The views of a scene show one set of named points, each view turned or mirrored, shifted and resized as a whole, with a little noise and some points left out.
In the rows, zero is written as 128.

Scene 1
View 1
<134>: 116 125 114 120 136 124 142 127 106 92 145 130 110 112 126 104 87 121 143 114 140 142 128 144 123 138 120 149 125 115 126 121 140 116 151 122 149 135 158 123 141 133 120 146 96 125 172 161 119 127 124 148 139 135 141 137 122 171 140 119 97 130 134 103 131 98 146 139 145 163 127 106 119
<151>: 147 135 103 136 131 139 122 132 94 104 170 134 116 103 104 123 106 129 125 120 139 130 151 123 143 166 110 136 150 106 120 110 145 115 136 117 154 136 141 100 145 127 130 136 123 138 160 161 127 119 152 149 152 128 133 134 111 157 131 124 115 135 140 129 139 109 133 129 155 159 132 92 139
<112>: 139 144 124 120 119 138 140 122 111 124 178 113 135 90 103 141 118 128 119 116 128 134 168 147 135 157 119 152 147 140 116 111 152 112 124 106 161 146 135 136 140 125 131 118 126 150 152 139 117 123 164 133 160 111 150 130 126 145 150 123 138 136 133 139 144 116 126 126 152 161 130 106 127
<160>: 130 126 113 123 136 131 139 131 103 95 149 120 106 114 116 104 87 123 137 113 136 140 132 130 135 144 112 149 132 108 130 117 142 116 151 117 157 129 151 110 137 129 116 146 106 124 171 156 122 128 129 148 142 129 142 136 116 172 131 125 103 132 130 107 136 103 138 132 152 152 142 90 122
<237>: 114 138 120 128 135 125 141 120 100 103 141 135 111 120 140 95 89 121 142 102 147 147 132 140 108 128 118 164 112 116 135 123 148 111 144 129 142 145 154 126 132 135 130 161 99 117 171 152 123 126 116 144 132 140 153 127 119 171 143 116 89 132 140 99 147 94 146 132 120 169 121 101 120
<189>: 107 121 119 107 136 126 153 125 114 93 143 123 120 112 128 108 83 122 146 113 136 149 123 155 124 124 125 153 125 125 124 120 136 112 157 115 153 137 163 145 140 130 116 137 86 127 170 157 117 128 126 146 138 129 143 136 128 171 149 117 104 132 124 101 129 99 148 141 152 169 126 109 108
<206>: 122 128 97 132 137 130 130 125 96 86 151 152 115 113 130 112 91 120 143 114 147 147 129 135 126 148 113 136 132 101 124 117 137 113 147 126 146 138 155 114 150 131 128 147 98 128 169 171 127 124 132 152 142 143 130 132 112 168 133 115 98 136 144 107 127 98 147 138 148 169 116 105 132
<30>: 115 125 139 106 126 125 153 127 120 111 141 100 115 115 117 104 92 126 141 108 129 142 132 147 124 129 130 166 124 129 129 123 147 116 153 115 160 140 153 142 128 132 105 139 100 124 168 141 114 135 124 139 143 118 159 141 130 169 150 123 112 132 118 104 140 105 134 133 145 154 145 97 106
<220>: 115 117 98 105 138 125 142 128 113 86 153 134 121 104 117 114 86 121 145 117 139 153 123 154 133 135 122 136 135 117 121 117 131 114 156 115 153 132 160 137 150 127 117 127 89 134 168 173 119 122 138 146 140 134 130 140 123 163 142 116 111 136 125 106 121 98 154 147 166 172 119 114 114
<164>: 143 119 78 131 134 137 118 132 97 88 182 153 122 92 100 139 103 127 127 126 141 142 139 130 156 166 109 112 163 104 114 100 130 113 140 108 157 124 144 101 165 123 125 120 111 147 163 180 127 115 161 153 153 133 111 140 110 157 127 124 124 136 141 129 118 108 144 142 181 169 115 102 144
<13>: 127 115 103 103 134 127 146 133 118 92 163 120 122 98 99 129 96 126 132 124 131 149 131 151 147 146 121 136 150 125 117 112 135 114 154 104 162 129 155 139 152 127 111 112 98 140 164 169 115 126 152 148 154 123 125 147 128 160 140 120 125 133 117 118 120 112 146 147 181 163 127 113 115
<64>: 126 132 102 135 137 131 130 126 97 96 155 144 114 112 126 111 92 123 136 111 145 142 138 130 128 147 114 142 129 105 124 118 141 113 141 126 148 138 151 107 142 133 130 151 105 128 167 162 127 122 129 150 143 140 141 131 113 167 134 120 97 134 146 110 134 99 143 131 141 166 124 100 134
<163>: 111 138 101 132 136 125 136 118 97 97 151 159 123 108 145 109 88 120 143 109 151 152 130 155 107 138 118 144 119 111 125 117 137 109 139 131 136 150 155 127 145 134 143 150 93 131 172 169 127 117 127 148 133 149 137 126 118 163 145 109 93 138 153 109 141 87 154 140 128 183 100 115 126
<58>: 126 127 125 131 138 132 139 127 99 93 134 119 93 126 124 86 77 123 143 110 141 139 129 115 122 138 116 162 113 104 138 124 143 118 155 127 151 135 154 101 125 134 113 170 107 112 176 147 124 133 111 149 136 133 157 133 115 183 129 123 82 128 134 90 142 99 136 126 130 149 152 85 122
<14>: 89 70 144 57 144 109 187 145 153 64 107 57 89 126 103 82 59 125 160 120 113 161 86 158 149 90 139 164 117 140 138 141 126 132 210 91 179 107 183 172 130 132 52 115 52 108 177 159 98 150 98 145 132 107 145 163 141 197 145 121 101 117 58 69 103 113 151 154 200 137 177 102 56
View 2
<13>: 133 124 141 111 149 138 141 119 129 114 107 136 118 130 120 141 101 123 131 122 130 134 119 147 130 121 143 118 118 119 113 137 87 111 124 125 125 142 135 116 130 146 127 112 120 150 102 140 139 117 137 127 129 134 156 127 138 140 159 128 128 125 138 116 144 125 136 135 126 121 135 109 131
<112>: 124 124 144 94 153 117 141 130 131 147 114 147 114 120 147 142 97 131 134 136 122 132 131 141 126 118 154 119 118 92 107 133 87 92 127 139 131 134 139 117 129 137 128 114 115 155 113 143 130 118 134 143 134 118 167 141 147 134 152 140 125 136 140 133 161 131 134 139 108 129 137 118 132
<151>: 120 136 138 99 152 129 135 126 122 129 124 149 130 102 142 134 107 138 151 127 111 124 122 132 128 126 132 131 121 97 122 125 110 99 122 135 126 145 141 97 129 135 135 129 119 139 115 134 137 118 133 127 130 128 145 150 138 143 161 141 113 135 128 152 157 138 134 131 118 108 152 128 149
<164>: 118 132 142 101 149 141 138 114 125 117 116 137 124 113 123 136 106 127 150 120 119 130 112 135 130 126 135 133 121 121 109 128 95 101 121 130 128 149 137 96 127 150 132 122 116 136 108 131 145 121 131 119 136 135 151 136 146 148 175 138 118 128 143 153 155 128 134 126 131 107 148 122 146
<206>: 129 142 126 115 151 143 136 124 123 107 116 134 128 106 124 133 112 133 139 126 119 130 117 134 125 128 125 124 119 105 133 132 115 115 124 128 122 148 145 104 129 138 136 130 123 134 124 143 146 121 121 123 125 136 150 132 124 145 147 131 116 119 125 129 150 139 143 134 126 123 146 129 138
<220>: 134 134 132 116 151 142 136 118 128 104 106 129 120 120 118 140 109 127 131 124 130 133 117 144 126 123 131 117 117 119 124 137 100 119 125 126 123 143 142 115 128 147 131 122 122 142 116 144 144 118 129 123 125 140 158 125 132 142 151 123 125 117 128 112 142 129 143 136 129 129 138 116 129
<58>: 141 132 117 121 153 145 129 139 118 115 119 149 138 103 135 134 109 138 124 126 116 122 124 142 127 131 120 111 119 93 156 133 129 126 125 126 120 150 144 120 136 121 134 133 127 141 118 149 138 117 137 125 115 125 132 142 120 136 128 122 113 122 101 105 133 147 132 144 117 126 150 123 140
<160>: 134 129 127 115 154 140 133 130 121 117 116 148 128 109 131 137 108 134 131 125 120 125 121 142 129 130 129 118 118 103 137 132 114 117 122 126 123 148 139 116 133 131 132 129 124 142 111 143 139 116 139 126 122 126 141 137 127 139 142 125 115 126 118 115 140 140 133 138 119 123 148 119 141
<64>: 129 138 128 111 153 140 136 129 124 114 118 139 129 104 132 133 110 135 137 127 115 126 125 134 126 127 125 121 120 98 136 131 117 113 124 130 122 147 145 107 130 134 137 130 123 136 124 143 142 119 126 124 123 133 150 133 125 142 143 132 115 123 122 128 147 139 140 134 121 121 146 127 140
<134>: 135 133 128 117 152 139 137 126 126 112 110 138 126 112 126 136 107 131 132 125 123 132 121 143 129 125 129 119 118 106 133 135 108 116 125 128 122 144 142 115 132 140 132 124 124 140 116 141 141 118 133 126 124 131 150 132 129 139 143 127 122 119 123 114 141 136 137 137 123 126 143 122 134
<237>: 139 139 119 118 154 136 133 135 126 113 114 136 128 101 138 133 111 135 126 130 120 129 129 135 125 126 124 110 114 88 146 137 126 120 129 131 116 141 151 120 133 128 136 130 126 141 134 152 141 116 122 132 117 131 159 132 116 137 124 126 119 117 112 111 145 148 146 143 117 137 142 127 126
<14>: 165 103 121 150 146 166 132 122 122 86 92 140 119 151 95 152 95 118 89 112 148 132 114 180 135 124 138 93 118 142 148 146 92 150 127 105 120 143 126 150 138 137 118 110 134 162 74 153 135 105 164 120 110 132 130 110 128 124 127 90 139 113 105 37 100 127 129 150 127 144 126 83 125
<163>: 133 149 121 117 156 137 136 125 130 104 112 126 126 101 130 129 116 134 135 130 120 131 124 127 122 123 124 119 115 97 135 137 123 117 126 133 117 144 154 111 126 137 139 133 122 133 144 150 147 121 110 128 124 140 170 125 117 145 134 131 120 111 125 124 153 139 153 136 121 132 139 135 125
<189>: 138 128 129 115 150 139 135 128 128 113 109 136 124 116 125 139 108 131 128 125 127 131 123 147 128 125 135 115 117 107 132 138 106 118 126 127 122 141 142 121 132 135 131 124 124 148 117 147 140 116 131 129 124 131 153 127 127 137 139 123 124 120 122 106 140 134 139 140 119 131 139 117 129
<30>: 142 122 125 117 148 133 134 135 128 124 110 144 123 121 134 141 98 132 116 130 128 133 131 148 128 122 141 108 116 94 137 141 107 119 127 128 122 139 142 133 133 130 128 122 125 154 113 152 134 114 138 137 120 122 152 131 129 130 128 120 126 123 116 95 137 139 133 146 111 139 135 111 127
View 3
<30>: 153 162 120 134 117 131 146 143 114 132 131 113 122 127 137 142 125 114 133 143 127 118 137 124 89 134 134 120 126 127 119 125 109 139 140 119 140 136 129 131 139 120 127 134 116 122 139 105 161 128 126 121 126 159 100 107 99 139 135 125 152 127 136 129 151 145 113 128 119 137 126 147 124
<13>: 175 142 127 130 122 124 137 133 101 138 137 124 105 142 151 142 126 128 129 136 118 129 137 109 84 138 127 143 124 136 149 133 110 127 137 137 153 134 124 121 131 121 109 130 122 126 126 106 138 121 134 117 135 153 100 109 116 140 156 149 137 119 140 122 145 135 132 127 129 135 112 149 125
<164>: 173 128 136 133 143 113 123 125 83 145 140 121 117 147 153 127 115 127 135 136 98 140 135 103 104 141 120 158 128 138 163 157 117 126 131 146 162 151 120 109 136 116 97 137 120 138 115 110 121 121 128 112 143 153 101 113 134 124 155 160 142 130 128 108 122 128 146 132 135 127 112 157 135
<14>: 157 188 81 118 109 157 154 135 141 121 119 120 84 123 139 195 125 127 120 123 175 85 143 136 47 133 160 113 129 139 135 92 93 100 157 148 132 94 120 145 133 131 139 108 151 108 126 133 156 111 148 140 121 135 88 94 73 152 160 105 124 109 155 151 175 137 127 137 110 151 126 145 112
<134>: 149 157 118 143 128 130 142 136 110 130 132 112 128 128 141 146 114 110 130 138 114 120 138 121 103 135 135 126 127 128 135 136 113 133 134 127 146 142 123 121 142 120 130 131 121 129 133 114 145 129 130 115 125 152 112 109 109 134 138 133 151 128 130 123 129 132 124 134 134 128 128 151 134
<163>: 144 153 123 155 127 128 150 145 106 133 133 104 137 125 149 148 105 108 135 137 92 128 132 114 116 133 129 123 117 130 139 140 118 146 122 118 148 152 122 108 147 131 134 126 116 131 147 108 140 135 127 100 120 155 129 111 122 139 137 143 161 132 119 123 109 132 112 137 154 114 126 146 150
<112>: 174 131 147 124 118 110 135 144 92 142 143 122 124 142 143 110 134 123 141 150 106 141 133 107 94 140 113 146 123 135 128 145 111 152 141 119 153 152 135 122 131 107 102 149 96 129 135 84 153 126 119 114 135 172 92 117 121 140 136 153 153 125 136 116 153 148 116 119 118 135 110 146 125
<189>: 156 156 118 136 123 131 143 139 109 132 132 116 120 130 143 145 119 114 134 139 117 122 135 114 94 138 131 128 124 132 131 130 110 135 136 128 144 138 126 120 140 123 127 129 121 127 135 109 149 124 127 115 125 155 106 106 107 140 141 134 149 126 133 125 138 132 119 132 130 129 125 148 132
<160>: 146 155 123 139 136 128 133 126 103 131 132 112 128 126 137 137 116 113 134 141 118 122 138 121 101 135 135 130 130 126 134 140 119 132 142 129 147 141 125 122 140 111 122 137 121 133 125 117 143 129 123 120 133 155 102 112 112 124 135 127 153 134 131 120 132 134 132 132 125 133 132 156 132
<64>: 146 150 127 146 138 124 134 133 103 135 133 109 136 130 143 136 112 110 132 140 104 128 137 115 113 133 132 133 125 126 139 147 120 138 131 125 148 149 125 114 144 118 123 135 117 137 130 115 141 132 123 115 130 155 113 113 117 127 136 135 157 135 123 118 120 129 126 135 137 123 129 156 140
<237>: 135 162 120 151 124 134 149 143 111 127 130 102 139 121 137 141 108 102 134 141 107 123 134 125 109 132 135 119 124 124 124 135 117 146 133 115 143 146 127 117 144 124 137 131 113 131 143 111 152 137 125 108 121 156 117 112 110 137 127 126 163 133 125 123 121 138 115 136 135 122 134 150 142
<151>: 157 134 144 135 144 114 120 126 84 141 138 114 137 138 141 111 119 116 137 145 98 141 136 111 116 138 120 148 133 128 145 159 122 140 136 133 157 158 129 115 137 105 104 150 109 141 123 106 133 129 117 117 141 162 101 116 129 115 136 144 155 137 124 108 124 131 139 129 126 127 123 163 134
<220>: 162 146 117 142 123 128 144 138 105 136 133 114 114 134 152 154 116 121 134 129 112 121 137 112 92 135 132 136 122 135 148 133 110 130 128 134 152 138 120 115 137 128 122 123 124 127 132 113 134 125 136 113 126 149 110 107 118 142 153 146 141 123 132 124 130 132 126 132 138 125 116 145 136
View 4
<30>: 171 143 152 128 116 121 113 132 130 133 136 124 138 145 119 114 138 112 119 146 125 106 115 132 140 135 155 144 123 136 89 122 114 118 146 118 120 152 140 118 120 125 134 105 113 136 128 151 114 137 141 110 123 154 130 160 159 121 109 125 134 152 128 136 138 118 140 144 153 154 147 126 121
<64>: 149 138 141 124 115 120 130 123 129 127 137 142 142 137 119 120 122 122 107 149 146 115 122 143 115 110 144 137 118 123 110 130 127 113 144 118 131 140 126 122 129 124 137 117 136 154 121 145 109 134 146 115 106 129 139 138 155 141 96 129 144 126 129 117 135 145 132 134 160 167 136 122 127
<13>: 153 137 168 143 111 124 116 114 124 147 126 118 124 159 126 126 129 136 131 141 138 110 121 127 113 110 156 130 130 98 121 114 112 115 145 123 125 143 124 123 124 128 143 111 124 152 145 148 106 127 132 113 109 163 124 148 155 120 115 117 132 160 116 134 113 133 137 129 156 164 136 129 128
<220>: 152 139 154 140 116 120 117 120 127 138 129 126 134 160 122 123 130 130 122 149 133 116 132 131 117 105 156 135 133 112 121 125 124 116 145 130 131 146 123 122 117 133 146 124 129 152 129 145 102 124 124 106 106 150 121 146 147 123 113 128 142 145 117 125 129 134 138 137 156 166 135 122 133
<164>: 132 127 163 138 108 131 135 107 125 152 129 134 123 145 132 134 110 150 123 140 161 115 124 140 89 91 148 126 120 85 137 118 118 110 141 117 134 126 113 127 137 119 141 110 145 168 149 142 105 126 141 123 99 139 131 132 160 139 100 120 137 144 122 117 99 157 131 109 167 180 128 131 131
<206>: 145 136 142 127 113 119 131 122 127 128 134 142 140 142 123 125 123 131 107 151 149 121 127 141 109 105 144 138 124 120 117 128 132 115 141 123 137 139 121 122 126 128 144 124 139 156 123 143 107 130 139 113 100 127 132 138 149 136 100 130 145 126 125 116 134 146 134 137 160 170 137 120 129
<112>: 162 120 171 141 124 133 127 127 129 171 124 121 128 131 134 125 132 134 134 124 147 96 102 135 128 115 140 131 124 91 104 119 89 95 146 104 117 141 125 124 130 110 122 87 119 149 151 149 113 143 157 139 116 169 137 154 178 132 102 113 133 160 131 129 104 131 135 106 167 176 136 130 117
<160>: 154 146 140 124 110 123 127 123 124 129 139 137 137 142 119 120 120 124 113 153 141 112 122 141 116 119 145 139 115 131 102 117 127 124 145 119 125 136 133 123 129 124 140 110 126 148 133 149 117 133 145 110 118 132 136 145 155 132 104 126 133 143 128 125 128 143 132 142 158 159 146 126 126
<14>: 178 178 157 139 100 112 81 112 111 113 139 93 126 207 105 106 139 111 135 167 100 101 131 109 135 156 191 141 138 154 95 95 134 157 149 148 105 159 156 125 104 154 168 125 91 127 148 152 112 109 106 65 143 175 107 166 136 80 146 114 109 204 98 169 135 111 147 187 136 120 156 139 134
<163>: 154 131 143 129 120 114 127 135 136 127 132 142 146 140 120 117 135 119 103 150 140 124 126 139 123 103 142 138 129 125 112 143 128 107 138 125 144 151 121 116 116 131 135 132 137 157 105 141 96 137 131 116 91 130 130 140 144 137 100 141 159 110 130 108 149 134 135 136 155 176 136 105 131
<58>: 159 155 134 116 110 121 125 128 121 113 146 137 143 141 109 112 118 113 106 156 133 109 120 140 125 130 149 144 110 149 89 118 132 129 146 119 121 139 141 124 128 125 144 109 120 141 127 153 121 134 144 102 130 127 138 149 156 130 102 127 132 141 131 129 140 137 134 158 153 149 147 130 120
<189>: 158 142 150 132 116 121 119 126 127 132 132 126 139 152 119 120 132 119 117 148 133 113 122 132 123 118 152 139 127 124 102 123 121 118 145 125 128 150 133 119 118 130 141 115 123 146 126 147 107 133 134 109 110 147 127 149 151 123 109 126 140 144 124 129 135 128 137 141 153 160 140 121 127
<134>: 156 143 145 127 114 119 121 129 128 124 137 134 139 147 117 118 127 120 112 152 136 114 123 137 123 115 151 139 121 129 106 127 127 118 146 124 130 144 128 122 123 127 141 121 130 148 123 148 108 134 134 107 110 137 128 148 153 130 105 130 139 135 125 124 137 134 136 145 154 163 143 121 127
View 5
<189>: 142 128 105 126 127 116 117 136 133 117 123 131 142 123 113 140 136 121 122 114 132 113 114 121 135 130 124 132 121 131 151 126 128 123 129 133 115 123 133 144 128 119 119 127 138 146 127 134 107 122 139 105 140 127 128 129 117 126 140 143 132 142 133 114 123 139 144 129 105 131 139 114 122
<164>: 109 131 119 121 138 124 121 150 142 109 117 137 108 137 121 133 132 141 145 89 130 102 112 125 133 127 118 125 137 138 124 120 113 136 122 130 111 106 145 135 100 119 125 123 127 173 122 141 108 118 131 108 159 134 133 141 100 128 126 135 136 142 149 99 131 141 131 148 113 136 126 132 134
<206>: 129 135 108 128 130 125 119 137 136 107 127 134 126 132 122 137 130 132 121 105 134 115 122 120 132 138 115 133 124 125 143 118 126 123 127 118 104 121 142 143 120 116 120 130 129 160 130 138 111 128 130 116 150 126 128 132 115 131 135 128 139 139 134 105 132 135 134 130 103 135 134 127 123
<14>: 149 108 102 112 119 90 129 115 109 143 85 113 173 83 99 157 141 113 133 146 129 110 117 138 122 100 145 145 108 137 150 119 134 118 127 138 136 118 123 141 153 117 90 127 145 102 121 116 70 109 170 89 120 120 135 115 127 134 127 183 112 142 98 144 78 128 155 144 90 135 188 109 101
<112>: 134 135 108 125 130 116 111 156 137 117 129 140 131 141 109 134 142 114 128 94 130 109 97 116 150 128 129 115 133 146 141 134 123 143 130 158 125 118 127 141 116 130 138 120 140 157 116 143 126 122 128 97 146 140 115 136 106 116 147 146 128 147 165 106 132 158 144 135 119 126 113 110 140
<220>: 133 122 109 124 135 121 124 134 135 115 119 130 140 123 117 140 131 132 131 110 136 111 117 123 136 129 124 136 127 136 147 121 124 124 116 129 115 111 142 143 122 120 115 135 138 152 124 137 103 116 139 108 139 124 130 128 113 127 135 142 134 137 136 113 125 137 143 129 111 135 145 122 125
<134>: 139 131 104 127 128 118 119 135 134 114 125 130 138 127 116 141 135 123 118 112 133 117 121 121 132 130 120 134 120 127 148 122 128 122 132 125 108 125 136 142 128 115 118 129 136 146 129 134 108 128 136 110 143 123 128 127 117 129 137 137 133 137 132 115 124 138 139 128 100 131 137 120 120
<64>: 136 140 105 129 127 124 117 138 138 106 133 137 125 138 121 138 132 126 112 104 133 119 123 116 135 137 111 134 120 119 147 123 129 120 133 118 98 129 138 144 122 116 124 131 129 160 133 137 117 133 127 118 150 126 129 129 120 132 139 122 140 139 136 107 135 134 134 126 102 129 124 127 125
<58>: 146 139 104 128 116 112 114 135 125 117 126 132 130 128 113 144 135 110 103 117 127 121 124 121 128 128 116 131 108 111 145 122 134 117 151 121 100 141 126 145 136 112 120 118 128 140 138 130 106 143 135 116 153 127 128 124 129 134 144 136 132 145 120 116 119 134 133 135 86 124 130 121 111
<151>: 123 142 115 125 131 120 116 154 138 106 131 140 107 145 119 134 136 126 126 89 126 109 111 121 137 133 115 119 128 129 127 124 120 135 139 130 106 125 135 139 106 119 133 119 127 170 127 141 118 133 124 112 164 135 128 142 107 129 137 131 136 147 151 97 136 148 129 141 105 125 108 128 131
<237>: 149 137 99 130 123 120 115 133 134 111 135 129 143 131 117 141 133 116 101 116 137 125 124 117 137 139 115 135 117 117 158 126 137 116 137 122 102 134 132 149 136 119 123 131 134 147 135 136 116 134 129 116 142 125 125 125 127 130 145 129 137 139 129 110 130 139 140 121 98 126 129 118 120
<163>: 139 134 102 134 134 135 117 133 143 102 141 133 141 138 124 138 128 130 109 106 141 123 121 115 140 147 112 139 129 127 159 124 129 121 116 120 98 120 146 146 125 121 124 142 137 161 131 141 122 124 123 119 141 122 123 129 112 128 141 117 144 132 141 104 144 138 142 110 117 132 130 123 129

In a view up to two points have been moved. Name them for each view, in the order of its rows, or write -.
view 1 -> <151>, <189>
view 2 -> <134>
view 3 -> -
view 4 -> <112>, <58>
view 5 -> <64>, <163>
